A landscape with many peaks, sampled at points; each row gives a point and its height.
A climber steps from a point to the highest of its 2 nearest points, and stops where none of them is higher. Distance is the straight distance between rows; heights are no part of it.
vinad height 32.3: [-33 -16 -13   2  -4 -26  24   7  40 -20 -26  -2  -1 -29 -29   3 -18  -1
   1  13 -18   3  13  -4]
leruf height 10.8: [ 10  39 -15   4  -2  -4 -38  10 -45 -27 -32 -31  36  18 -65 -39 -40 -20
  27 -63  16   5  14  -1]
Nolo height 26.8: [ -7  12 -22  25  -7   8  32  61  16 -41 -23 -32  37  -5 -32  -9 -30  -3
  -7 -25  19  -7  -3 -28]
Nek height 12.9: [-12  51   0   7  -4  33 -16 -15   5   4 -15  -1 -15  14   2 -53   5  27
 -32 -47  10  21 -15   9]
Nup height 16.2: [-17  36  20  22  21  37 -41  -6   5   4  29   3 -22  19   3  -2  18   9
 -12  -2  13   4 -24  -7]
raro height 16.1: [ 19   7 -13   4 -16  20  -9 -38  -6  20  36  -1   3  10  -6  -4  16 -29
   2   4  26  16  -2  19]
tal height 39.9: [ 12 -47  -6 -19  -4 -53  13   3 -16   1  -1 -28 -13  -3   8  38  -9 -31
  41  33 -19   1  12  48]
Refi height 22.7: [-27  30  10  15  25  23 -19  49  14 -34 -15 -13 -10  15 -17  -2 -12   5
  -4 -23  -6  -6 -20  21]
Barel height 29.1: [ 33 -30 -52  33 -15 -62  43  47 -17 -50 -30 -14   6  -5 -20  33 -42 -43
  21  -6   7  -5  39   8]
tudav height 20.0: [-34 -31  20  -1  17 -20  30  71  32 -18 -26 -14  10 -16  14  29  -6  12
  23  22 -46 -19 -28 -17]
lapo height 10.5: [ 27 -41 -36  14 -19 -27 -25  -1 -35  -5   3   1  39 -22 -44  45 -37 -71
   3  32  -2   5  48  24]
tepeb height 35.3: [ 21  -8  -3  -3   1  -1   9 -83   1  19  38  48 -22  17   0  -3  43  -2
 -18   9   9 -24  26   7]
fav height 19.3: [ -8  38  19  29  -4  23 -34 -44  -3  35  39  27  -9  36  -9 -46  40   5
 -18 -47  55  11 -20 -23]
Rusul height 36.6: [ 58 -36   1  34  40  -9   2  48 -22 -15 -39 -22  24 -37   8   7   6 -25
  19  42 -13  15  11  -5]
Memi height 40.5: [ 15 -22  -9  41  -4 -37   2  20 -37 -28 -28 -18  14 -16  -1  27  -6 -23
  20  17 -15  -2  -7  36]
Tibud height 14.6: [ 34 -23  -9  17  -4   3 -23 -39 -32  22  27  10   6 -17   3   6  13 -53
  -2  16  15  17  21  31]
suza height 20.9: [  8  -6  11   0 -21  -8 -10 -78  -2  28  72  65  16  49 -26 -23  33  12
 -41 -54  50  -4  24  -3]
Febi height 17.4: [-43  28  14  -5  -3 -19   7   3   9 -21 -43  -5 -26   8  39   5  -7  47
  -1 -42 -34   5 -46  22]
gemiv height 49.7: [ 15 -31  27  -3  16  16 -32 -36   7  42  50  29   5 -19  -2  -6  16 -25
  -6  42  30   7  42 -27]
Peta height 45.4: [ -1 -10  33  21  -1  25 -18 -59   2  10  83  37  -6  20  18 -22  23   3
 -29 -21  36  -5  30 -18]
Pegez height 49.8: [-19  -5  17  -6   8  18   4  38  34  10   5  31 -22   7  52  10  30  62
 -22  -4 -41  -5 -49  10]
dumus height 22.3: [ 29 -41 -12 -18 -37  -2  -6 -64  10  29  63  46  12  15  23  11  -3   3
 -37  11  17  24  57  16]
bapi height 17.6: [-21  53  12 -32 -13   7 -32 -35  -7  15 -12  -4  -5  37 -40 -49  -1  21
   4 -41   6 -14 -21   1]
Dubi height 34.8: [ 39 -42   2  31  33   4  -1  33 -15 -18 -16 -21  32 -35   8   0 -27 -42
  -6  43  17  24  40 -18]
gan height 25.9: [ -6  24 -36  20   6 -21 -20  22 -11  -6   2 -18  17  12 -71   2 -39 -55
  15  -5  37  -1  22  10]
Vagov height 7.3: [-33  27   4 -38 -58  16  20 -52   0  18  17   6   1  23 -12 -19   1  12
   8 -14   4 -21 -18  -6]
rom height 19.5: [-28 -17   8   8   9 -25  21  54  18 -50 -30 -24  12  -5  -5  26 -23   6
  25  -3 -18 -12 -22   4]
vota height 4.4: [ -8  57  32 -14   5  21 -64  -8 -12  43   7  -5  12  22 -38 -63  -1   4
  -4 -65  40  12  -1 -17]
Gebo height 6.2: [-47  20 -11 -40 -41   6  38 -11  27  -4   2  -9 -19  11  -4 -11  -7  14
  18  -9 -22 -19 -23   1]
Tor height 42.6: [ 20 -13   4  16  -5   6  27 -30  17   1  28  51 -21  30  54 -12  48  72
 -26  -4 -13 -18   0 -18]
Rit height 13.0: [ 48 -34 -12   6  12   0 -21  -8 -48  13   9 -11  11 -35   7   6   7 -44
  19  55  -4  11  28   2]
zep height 27.6: [-16  48 -28   9 -10  -5  31  60   5 -23 -57 -29  20   1   0  -4 -22  14
 -11 -51 -18   8 -42 -12]
zer height 19.7: [-53  30   7 -12 -17  21  -1 -11  34   8   2  55 -34  27   7 -27  30  57
 -24 -25 -15 -24 -29  -8]
zumi height 44.6: [ 16 -20  -7 -39  -7   0  38   1  -4  12  34 -21 -11   1  21  28 -19 -25
  20  29  -7   8  29  15]
Sal height 15.3: [  4   6   9  29  14  22 -20 -25   7  28  16  16   6 -12  -6  -7  60 -18
 -13   9   3  21 -43  -3]
danim height 33.6: [ 52 -50 -24  23  -7 -27  45  59 -26 -24 -10 -27  53 -27 -15  30 -24 -49
  25  21   6   0  27  -7]
Tisu height 30.7: [ 23  -6 -47  45 -21 -43  41  55  -5 -55 -42 -17  11  -1 -20  18 -52  -6
  17 -37  28 -21  31   1]
mitus height 44.0: [ 17 -14  11   5 -12   7 -28 -55   1  59  79  28   4   9   0   8   9 -32
 -14   8  49  22  40 -18]
ropu height 12.0: [-23   8  10  -4  -2  12 -17 -56  11 -10  -3  18 -35 -12 -18  -4   5   0
 -10  -3   4 -13  17  15]
poti height 39.2: [  9 -42   3   0  22 -54  37  40  -2 -21 -24 -35 -15 -22  24  30 -23 -14
  34  21 -29   2   8  22]
gek height 13.2: [ -1  25 -14  30   1 -10 -18  31 -12 -43 -24  -8  29  11 -72  -8 -17 -24
  25 -49   6  -9  -6  -5]
vunuv height 8.1: [ -8  41   9 -11   2   5 -49   1 -12  10 -23 -21  24  10 -61 -57 -26 -11
  12 -45  24  10   9 -14]
vafis height 38.5: [ 25 -16   1  62  25  -5 -16  46 -23 -29 -32 -20  18 -18   1  27   3 -17
   6  33   9   6 -13  14]
migik height 29.5: [-16  17 -10  17 -11 -17 -38 -18 -15  18  12  -2  17  -2 -64   0 -19 -57
  -5  -2  39  13  26  12]
voto height 16.4: [-36  32  16   9 -15  30 -38  -1   0  -4   0  15   6  18   2   1  30  48
  -7 -27  -9 -10 -59  12]
silef height 24.6: [ 16  28  -3   4 -11  -3 -30 -80 -13  41  35  27 -26  16 -20 -22  24 -25
 -27  -7  62   2  25   8]
pem height 4.8: [-55  21  -9   1  19 -52  40  61  29 -19 -60 -31 -24  -6  12  22 -25  20
   7 -26 -28  -1 -42  -1]
nef height 46.0: [-14  10  16  16  11  29   3  -2  18   6  18  42 -25  31  57   4  37  74
 -31 -15 -25 -16 -26 -10]
dar height 7.2: [ 31 -10  -8  26  -4   1  -5 -54 -20   6   6  11 -49  -2  41 -11  23   9
  -7  21   1  13  24  24]
zunug height 25.0: [-27  48   8   4  14  -1 -20  54  -5 -25 -43 -13  12  29 -28  -5 -21  23
  16 -48 -23 -14 -32   0]
Kop height 11.8: [-74  49  -3 -21  10   0   9  68  13   3 -46  13 -18   1  34  26 -18  50
 -24 -50 -38  -8 -59   2]
gasu height 36.5: [ -3   9  19  -1 -30  27 -33 -53 -19   7  50  25   5  25   2 -18  -2   0
 -28 -33  46   2  20   1]
Zevub height 13.1: [-52  64  -8 -20   1  30  -6  43   8  17 -22  32 -20  21  34  14  12  66
 -48 -37 -31  -8 -59  -4]
buref height 40.0: [ 15 -24  -4 -20 -38  -8  -1 -31   2   9  35   5 -14  22   4  13 -20   1
  -8  -7  17  26  29  55]
Balad height 40.2: [  2   3  -1  29   8  -2  -1   4  26  -2  -6 -13  11 -23 -11 -13 -10 -23
 -23   5   7  31  -6  10]
sosun height 35.0: [ 43 -40  -6 -36  12 -18   1 -27  -4  30  -5   7 -16 -44  13   4  10  -4
  19  62 -15  20  29   6]
Duba height 25.1: [  0  -9   4  -3  15  -2  20   7   1 -14 -25 -28 -32 -23  62  26  -2  12
  23  28 -32  -5 -20  -4]
Mar height 42.1: [ 63 -44  -7 -34  10 -16 -10 -63  -7  38  47  52 -17   7  26 -16  29   1
 -11  39   9  12  56  -4]
Nar height 33.9: [ 15 -21 -15  -7 -10 -26  13 -27   1   4 -20 -12  -3 -37   6   6  11  -7
  17  54 -19  17   4   4]
remep height 41.3: [ -2   2   6  -2 -32 -14 -11 -29   1  -1  13 -17 -28  28   3 -13 -19  27
  -5 -20  11  18   3  48]
balo height 19.6: [-19  33   0  -5 -15  20   2 -13  41  31  21  12 -16  19 -24 -23  23  21
 -24  15  17   5 -16   7]
res height 47.7: [  1  15  14  -3 -27  -3 -52 -51 -14  34  49  21   9  39 -20 -37   4  -6
 -22 -58  60  18  21  26]
fimuz height 33.2: [ 16 -36 -21  29  -4 -45  79  67   1 -45 -30 -36  23 -11  21  38 -27 -10
  32  -3  -8 -25   5 -32]
zisu height 24.9: [ -3  16 -31  32  29 -27  31  46 -20 -31 -51 -31 -19 -13  25  33 -16 -13
  18 -16 -23  -3 -30  23]
ruv height 54.7: [ 36 -46  24 -43  23  30 -25 -23  -7  29  51  17   1 -22  29  -6  22  -8
   8  41   1  13  38 -26]
ninav height 10.3: [-33  29 -11  -3 -20  16   7   7   3 -21 -24 -28  -4  10 -32  -7 -30  -3
  16  -4  11 -19  -7  -7]
nugi height 13.6: [  9  -1  18  21   3  31 -32 -42   7   9  37  23 -19  24  14  -7  25  30
  -7  21  12  -5  -1   7]
fonem height 23.9: [-28   1   3 -17  -5  30  19 -28  22   2  -7  15 -22 -16  26  -1  29  25
   0  27 -31 -18 -20 -17]
foni height 32.4: [  9 -25 -10  43 -17 -46  50  63  -3 -60 -45 -22  30   3  -7  31 -26   2
  25 -29  13 -26  -8 -17]
Lil height 24.8: [ -9  52   6  19  -7  19 -21 -38   8  38  14   9   6   9 -39 -29  40 -11
  -4 -29  32   5 -28  -8]
rakag height 34.0: [-33  33  11  20 -15  23 -25  35   3  -7 -20 -17  32   6 -22 -21  -4  21
 -23 -17  -4   6 -49 -23]
Rore height 49.5: [ 41 -62 -10 -33  -4  -4 -26 -46 -29  32  41  20  14 -20  20  21  -2 -32
  -7  46   8  19  57   6]
mezop height 31.3: [ -6 -41   6 -19   7 -16   4  15  26 -19   4  -5  16 -45 -25   5 -17 -27
  10  34 -14  10  33 -10]
foduz height 11.4: [ 51 -52 -46   8  -1 -50  -1  30 -39 -18 -15  -1  22 -24 -15  40 -30 -69
  18  43  -7  -6  58  13]
Veso height 8.9: [  0 -14  -1 -23 -33   4   4 -42 -12   6  25  -7  26 -24 -28  23 -14 -50
  10   5  -7   0  20  -3]
dipu height 16.7: [-22  23  -1  -3 -13  -2  27  -9   2  -2  -4 -15 -36  18  48  -5   2  44
  -4 -25 -16   9 -28  31]
furo height 25.6: [-22  12  -2   9  32  -7  33  43   3 -19 -30 -22 -21 -19  57  28  -7  10
  -2 -11 -41  -5 -32  -3]
Didin height 40.6: [ -5 -15   0 -18 -28 -32  24  -4  -9  -5   2 -42 -20   8  22  24 -17   3
  26   2 -11   7 -10  44]
Did height 20.1: [ -1  17 -20  -4 -19  -9 -27 -70 -23  25   7   7 -29   4 -38 -13  -8 -25
 -27  17  46   0  30  26]
geriz height 44.4: [ 25   3 -12  25  40  11  29  42  13  -2   0 -28  -1  -8   8   8   7  -8
   7  35  -5  13  -6  13]
Zof height 18.9: [-28 -10  12  -5 -27 -13  14  52   2 -39 -17 -40  24  18 -25  12 -44  11
  16 -20  -3   0   3  14]
vog height 37.5: [ 15  -8 -25  38   3 -10  -6  -3  -7 -20  -9   2  13 -37 -24   0 -15 -55
  -9  10   6  28  15  23]
Tol height 31.7: [-17   8  18 -23 -18  11 -26  -4  -9  -8  25 -14  24  24 -40 -28 -21 -26
  -5 -47  19  25  17  34]
fakod height 50.4: [  7 -32  31 -19  15  35  17  45  20  -3  12 -17  19  -8  42   0  13  15
  -3  23 -28  10 -25   0]
Supul height 20.4: [-54 -18  21 -15   7  -1  28  53  41 -12 -28   6 -10 -15  36  10  21  20
   9   7 -55 -21 -47 -15]
fenu height 8.8: [-39  23  -4 -28 -31  23  -2 -27   6   4  20   1   5   8 -52  -6 -16 -10
  10  -4   7 -19   4  -8]
nep height 14.3: [  6  35  -8 -24 -36  13 -30 -59 -27  23 -10 -10   3  30 -48 -33  -5   2
   2 -40  27   1   8  11]
Mibok height 12.2: [ 56 -45 -18 -29  15 -27  -1  18 -49  15   3  -3  13 -34   8  21 -19 -70
  25  48  -9   3  52  24]
fofu height 43.2: [ 13  -9  21  11  45  27 -13  18  16   6 -12   0   3 -42  18   7  32  14
  -5  48 -37  -3 -29 -31]
bam height 8.6: [-18  60  14 -39   6  18 -28 -18  -2  28 -20  29 -21  50  -3 -49  30  64
 -14 -74 -10 -16 -45  16]
bafad height 42.5: [  5  15   0  19   8   5   9  18  30  -5 -13 -25 -22  -1  11  11   0  10
 -13  14  -9  22 -13  30]
Zanuf height 16.0: [-57  52   8 -24 -10  37 -27   2   9  15 -26  51 -29  36  22 -22  17  75
 -45 -39 -21 -31 -38 -12]
Kas height 43.1: [ 39 -38  -4 -24   4   8  16 -23  -8  19  44  -1 -15  -3  37  14  22 -14
  25  25  -9   6  22  24]
fir height 48.1: [ 24 -34  23 -14  21  25  16  31  14  12  19 -18  31 -22   9 -11  16 -23
   4  37  -2  17  10 -12]
deru height 17.8: [ -3   6  -6  -4 -36 -26   9  27 -16 -33 -11 -38  15  21 -31  12 -68 -19
   8 -24  10   2  27  17]
vabab height 15.5: [-13  47   0   5 -18  29   7   5   8   7  -8 -19  -4  15  40 -29   8  48
 -25 -21  -5  11 -46   9]
Bapov height 21.1: [-39  19   1 -15   4  14  18  41  43 -11 -11   4   3 -13   3   8   4  11
  -4   4 -34  -4 -47   6]
Leleb height 31.2: [-12   1 -12  47 -12 -45  37  78  12 -55 -66  -7  20   9  -4  37 -23  32
  12 -38   1 -36 -30 -43]
Luve height 42.7: [ 18 -31 -26 -30 -26  -8   2 -21 -12  31  37  -2  12  14   5  34 -28 -40
  -1  28   3  19  39  41]
mado height 38.9: [  5  12   0  28   1  15  24 -39  22  17  58  56 -11  35  26 -33  55  55
 -39   9   5 -27   5 -37]
Loruf height 11.3: [-15  16  -8   6 -21  22  18 -18 -14 -13  -5 -29  -7  -7   6  13 -16   2
  17  14  -7 -15   1 -11]
Gizug height 17.2: [  3  26 -24 -19 -45  -1 -20 -63 -34  31   1  -7   1  24 -33   4 -30 -28
 -11 -12  38   7  21  18]
voz height 16.8: [  5   2 -10   0 -23  -2   5  24 -10 -11  12 -41   8  26 -20  21 -34 -38
  11  -3  21  15  14  35]
nir height 24.1: [ -8  30 -33  41  26   0  12  39  -7 -32 -46 -16 -14  -2 -13  25 -10 -15
  17  -5 -18 -24 -15   1]
vova height 45.3: [ 20 -48  29 -73  39 -27  10  40 -10  -4 -37 -11   7 -38  32 -12  17  19
  60  39 -35  14  -2 -20]
sanel height 41.2: [-19  15  14  26  22  46 -11  18  22   8 -19   5  -1 -33  30  14  17  27
 -36  24 -24   9 -34 -38]
Dep height 12.8: [ -9  52  29 -42  -3   8 -56 -21   2  41 -28   7  -6  42 -29 -75  23  61
   0 -57   0 -17 -19 -15]
nuzef height 52.6: [ -9 -28  40  -9   1  16  -3  23  29   2  22  12   0   8  49   5  28  45
  -5  21 -22   0 -25  -1]
vege height 5.7: [-68  34   1 -43 -32  -7  26  30  12 -13 -24 -20  -6  23 -16 -25 -29  12
  25 -34 -23 -23 -29  -4]
kireg height 10.2: [  7  52   4   9 -11   4  -8 -67   0  27   6  43 -16  49 -22 -51  48  56
 -28 -51  32 -12 -15  -5]
gerav height 15.7: [ 15 -14  -7   5  -7  12  -8  22 -10  11  45 -23  23   7 -19  28 -28 -40
  13  31  22   5  19   9]
retu height 27.9: [-28 -32  24 -21 -12  40 -10 -20  23  -5  41  11   9 -22   1 -11  -1 -11
 -26  -4  -6   6  13  -9]
bato height 7.0: [  4  34   1  -1 -29  -5 -13 -63   0  12  -1  21 -17  38 -14 -33  31  46
  -4 -36  12   0 -21  34]
ril height 37.2: [  9  24   1 -14  -9  -2 -45 -19 -21  30  25  -6  19  23 -31 -37 -19 -39
 -17 -56  51  32  15  16]
Zufu height 38.2: [-22  10  24  40  20  39 -17  39  12 -16 -22 -10  33 -17  -2   5   2   9
 -21   3  -2   3 -46 -30]
gupor height 13.9: [-30  40  -1 -19 -17  24 -10 -57  18  -8 -18  14 -52  12  -9 -17   2  40
 -18 -15  -2 -22   2  14]
Dagi height 19.4: [-19  31  18  24  16  27 -35  22   2  -9  15 -20   0  15 -19 -15 -24 -14
  -8 -13  31   5  -8   2]
perep height 30.5: [ 35  -8  -8  23   8   0  -6 -87 -12  34  56  57 -25  17   1  -7  42 -30
 -30  -8  47  -7  41   8]
Besa height 11.9: [-41  31  16 -30  -5  26 -20 -47  11  11  29  37 -32  44 -22 -49  27  39
 -23 -41  24 -31   7 -14]
mipi height 21.7: [-34  47  17 -23   3   9 -50  10   2  -5 -39 -14  -4  27 -36 -31 -16  35
   6 -50  -8 -16 -34  -1]
Rofo height 38.6: [ 30 -50 -16  10  26 -66  39  57  -3 -39 -43 -18  -7 -29  11  32 -36 -22
  46  31 -15 -11  41  -5]
Nuteg height 9.6: [ 15 -47  -7 -19  -8  -9 -10 -28 -24   6  24   0  47 -30 -30  24 -22 -61
  -1  36  -4  15  31   0]
puz height 37.4: [ -1  12 -20  40  21  18   0  28  -2 -10   3 -17  27 -15 -45   7 -13 -50
  11   2  10 -12 -12 -35]
nof height 35.2: [ 21 -31 -20  24  -5 -20  22  25   7 -30 -14 -19  38 -26 -35  10 -27 -58
  -2   9   3   9  18   2]
sud height 11.7: [ 11  -9  18  17  18  23 -27   0   3  21  17   0 -28   4  20  15  20  27
  11  50   1  -4   1   0]
bor height 25.2: [ 16 -27  -3 -14 -36 -18  -2 -82  -4  25  63  55  12  45   3   3  16  11
 -44 -27  30   0  48   6]
rono height 16.6: [-21  14  11 -11  -8  23  12 -44  27   5  26  47 -36  21   5 -22  22  39
 -25 -18   5 -32   5  -6]
debaz height 53.8: [ 18 -37  20  -5   1  38   2 -51   0  10  71  47   8   6  39 -12  31  11
 -18  14   8 -10  36 -29]
gog height 46.2: [ 42 -29  -3 -27  33   8  31  30  -3  10  10 -29  -2 -16  19  10   4 -23
  25  49 -11   1  12  -2]
Rof height 32.2: [ -2 -15 -17 -10 -19 -13  54  46   4 -16  12 -32  22  -3 -11  25 -18 -24
  33  11 -16 -12   1 -10]
kulas height 16.5: [ -5  -5  19   3 -19   7  -4 -57  22   4  64  59  -2  60 -22 -30  47  38
 -28 -40  26 -21  12   0]
lodab height 5.9: [-12  46  16 -22  -4  24 -35 -65 -17  27  29  22 -29  41 -36 -50  14  12
 -20 -61  50 -27  20  -9]
fizu height 15.9: [ -2  45  -7  40  18  11 -53  20 -18 -19 -20 -11   7  12 -42  -9 -11 -29
   6 -29  25  -3 -15  14]
Butuf height 17.7: [ -4  -5  -3 -13 -17   5  20 -21  19  22  31   2  -8  -3  -7  -7  10   4
  -4  23  -1   9  -6  15]
kov height 16.3: [ 32 -15   3   9   7  13   5 -40  17  30  21  19   1 -20   1 -10  50  -6
   1  44  -3   7 -17   0]
mim height 59.3: [ 34 -42  25 -27  11  19 -16 -37  -3   8  48  30  -4   1  41 -17  32  42
   8  39  -7 -10  28 -29]
Kuge height 11.0: [ 23 -35  24   7  21   4 -34   4   9   6  16 -11 -18 -14  -1  12  10 -12
  15  58  -5  18   4  15]
lameb height 34.5: [ 10 -25  23 -18  49 -14  38  79  -1  -5 -52 -35  12 -31  50  21  -1  26
  23  35 -32 -12 -27 -44]
sezon height 33.7: [-22 -18 -17  32  36 -52  54  76  23 -45 -60 -25  -9 -18  42  39 -33  11
  25 -19 -26 -26 -18 -41]
Zes height 29.4: [-22  65   1  29  -9  31 -35  -6   3  18 -10 -10  18   0 -37 -18  10   5
  -4 -12   9   6 -42 -19]
debi height 14.5: [  3  37   7  40  -3  14 -16 -48  14  29  19  37 -14  27  10 -32  45  35
 -39 -21  25  11 -28  -6]
Pabeb height 21.8: [-26  55  -3   4  -4  18 -29  77  -3 -24 -60 -13  41  16 -47 -23 -24  36
   2 -53  -8 -19 -35 -38]
Mes height 22.4: [-55  21  10  -6 -13  39   7   4  38   4  -7  23  -6  -4  10 -16  18  18
 -20  -1 -24 -12 -31  -2]
nidi height 44.7: [  1  29  -8  10 -21 -17  -8 -26 -25 -19 -25 -25 -17  14 -11 -20 -13  -6
  -1 -20   2  12  -8  41]
laz height 36.0: [ 59 -47   7 -69  26 -30  -5 -12 -23  13 -12   4  -5 -36  27 -16  22   1
  45  50 -18  26  28  -6]
Maka height 18.7: [-45  41  10 -16  -8   8 -21  -1   4  -4 -35  14 -18  20  -1  -6   9  47
   1 -40 -30  -4 -40  16]
Pasog height 39.0: [ 12 -19  -1   1 -23  -8 -35 -48 -16  64  51  15  24  -3 -13  21 -18 -62
 -25  24  50  33  33   2]
rufep height 37.0: [ 52 -50 -10 -55  34 -35  25  18 -37  -2 -34 -14   6 -51  23   4  -5 -34
  50  38 -24  20  28 -15]
rakif height 8.5: [ 25  13 -13  13 -17   7   0 -67  -4   2  26   9 -38  15  28 -17   8  19
 -34  -9  26   9  29  21]
Ziv height 12.1: [ 18 -20   4  20   6  22   3  -3 -38 -19  -4 -34  -1 -27  15  18 -12 -19
  16  39   0  -1  15  -9]
logom height 34.9: [ 31 -62  26 -20  31 -15  41  64 -13 -19 -36 -43  21 -20  36   9  -5  -4
  38  39 -29   3  -1 -20]
vikov height 32.8: [ 22 -53  -8 -14 -17 -31  44  34  -9  -6  -5 -36  43 -16  -2  33 -24 -31
  30  35 -15   7  15   0]
vitod height 34.2: [-10  20   1   4 -23 -14 -44 -44 -13  46  47  19  11  -5 -36   1 -12 -67
 -17 -18  66  26  32  -1]
vuk height 15.6: [ 17  -4   7  39   6  -5  12  65  -3 -25  -1 -40  19  19 -29  13 -19 -29
  -2  -4  17  11  -2  17]
nonu height 34.1: [ -9 -39   2   6  44 -49  59  85  16 -12 -66 -12  14 -32  51  44 -11  22
  27  13 -35 -21 -29 -53]
dife height 45.8: [ 79 -52 -17 -43  12  -7 -31 -44 -45  55  48  48  13  -9  32  10  26 -27
   5  49  13  15  54   7]
fopuz height 37.7: [ 64 -45 -22 -22  31 -51  43  56 -19  -7 -28 -12   7 -39  10  14 -11 -40
  46  42 -10   2  38 -11]
kevep height 55.4: [ 11 -55  34 -17 -12   1   8 -18  13   1  47  30 -10  16  46  -3  39  51
   9  19 -24  -1   4   2]
zulok height 34.6: [ 15   7 -22  61   8   3   9  42   1 -48 -27  -7  40 -20 -42  22   2 -20
  16   3   2  -6 -24 -34]
mik height 11.2: [-64  10   5   2  11 -18  16  85  16 -12 -58   9  -1 -13  33  48 -23  38
 -21 -24 -47 -22 -55 -19]
Mumeb height 29.3: [-17 -20  12 -25 -42  15  -8 -67   9   7  63  42  -1  35   6  -7 -16   8
 -21 -34  15 -12  39   8]
lus height 38.8: [ 35 -40  -8 -32  -3 -14  11 -76 -15  25  40  50 -32 -10   5  13  24  -7
 -12  29   8 -17  52  15]
nezu height 5.1: [-63  16 -16 -20 -14 -44  40  29  27 -20 -41 -17 -16   4  -9  -3 -28  14
  18 -24 -16 -16 -26  -2]
Risi height 29.2: [-15  35 -33  24 -11 -17  33  79   8 -46 -60 -12  28   4 -27  -2 -38  22
  -1 -55  -7 -15 -21 -41]
lozuk height 24.7: [ -4   4   2 -16  30  17  22   3   6  13   5   0 -32 -14  60  14  21  29
   8  29 -44 -15 -19 -16]
bev height 26.4: [-19  37  -4  19  13  12  28  63   3 -22 -34 -39   9   8  32  24 -21  22
 -14 -23 -13   4 -42  -1]
Kab height 6.3: [-26  -4   3 -17 -12 -30  26 -38  18 -13 -22   2 -50 -11  29  12   0  10
  12   2 -26   0  -1   8]
kofik height 44.8: [ 20 -30  16 -20  37   4 -12 -12  22   9  -9  21 -13 -39  23  -6  45  29
   8  44 -38   5 -10 -28]
Pel height 33.3: [ -7 -14 -33  -3  -5 -41  27  -8   6 -22 -31 -23 -11 -29 -13  25 -24 -22
  22  45 -16   5  15   7]
Riduf height 40.7: [  5   8 -11  37  19  28 -21  -4  -2   5  24  -1  20 -23 -20  14   5 -50
  18  30  18 -11  -1 -26]
Tekuf height 0.9: [-24  75  11   3  20  21 -66   3   0  37 -28   3   6  19 -31 -57   8  20
 -21 -58  20  15 -31 -20]
Foge height 46.1: [ 15 -29  24 -54  49   9  13  15   7  -2 -16   2 -12 -38  49  -9  16  30
  33  47 -51  16  -2 -31]
Fip height 10.7: [-42  15   9  19  28  21   2  86  22 -26 -47   7  11 -13   6  37  -7  31
 -37  -5 -35 -10 -46 -16]
Lusef height 35.8: [  5   1  -5  44  21  12  11  46  14 -21 -24 -10  39 -34  -7  17  10  -1
 -11  22 -18   0 -19 -38]
Tekeb height 29.8: [-27 -21  18 -11   3  22 -18   7  22 -20  23  -9  25 -23 -31   4 -12 -25
  -1  14   4   2  17  -8]
muri height 10.4: [ 11  37   0  16   8  27  -8 -34  -7  -5   9  -8 -29   8  20 -20   1   5
 -31 -30  24  30   4  22]
tekil height 44.9: [ 12  -7   9  14  33  21 -21  -4  14  33  37   7   3 -29 -17   3   6 -55
  -5  34  30  20  20  -8]
big height 42.2: [ -3   5 -12  17 -21 -31   4 -13 -38 -28 -30 -28 -13   1   4  18 -26 -16
  27   1   3  -7  -3  45]
muta height 35.6: [ 42 -28   2  22  50 -11  53  68 -12 -32 -51 -34  17 -33  33  27   0 -13
  11  25 -28   3   1  -7]
vov height 35.9: [ 22 -18 -35 -28 -24 -13   7 -76 -23  24  20  29 -20 -17   7  16   4 -38
 -24  23   0  -2  50  29]
lisul height 6.7: [ 11 -19  -3  -7   1  -8  15 -50   7   1  -3   3 -48  -6  46   5  20  31
  11  32 -21  -1  14  22]

Call two points neighbours if one is among the 2 nearest of the other. Go from one point of each pair to the other, from neighbour to neighbour, staying as high as possible. Name the lowest point that can't be avoided.
nuzef / zer -> rono
nuzef / res -> gasu
zumi / nidi -> buref

Where does a climber stop that starts at each point below?
Rof -> nuzef
Barel -> nuzef
vinad -> nidi
Tisu -> nidi
Leleb -> nidi
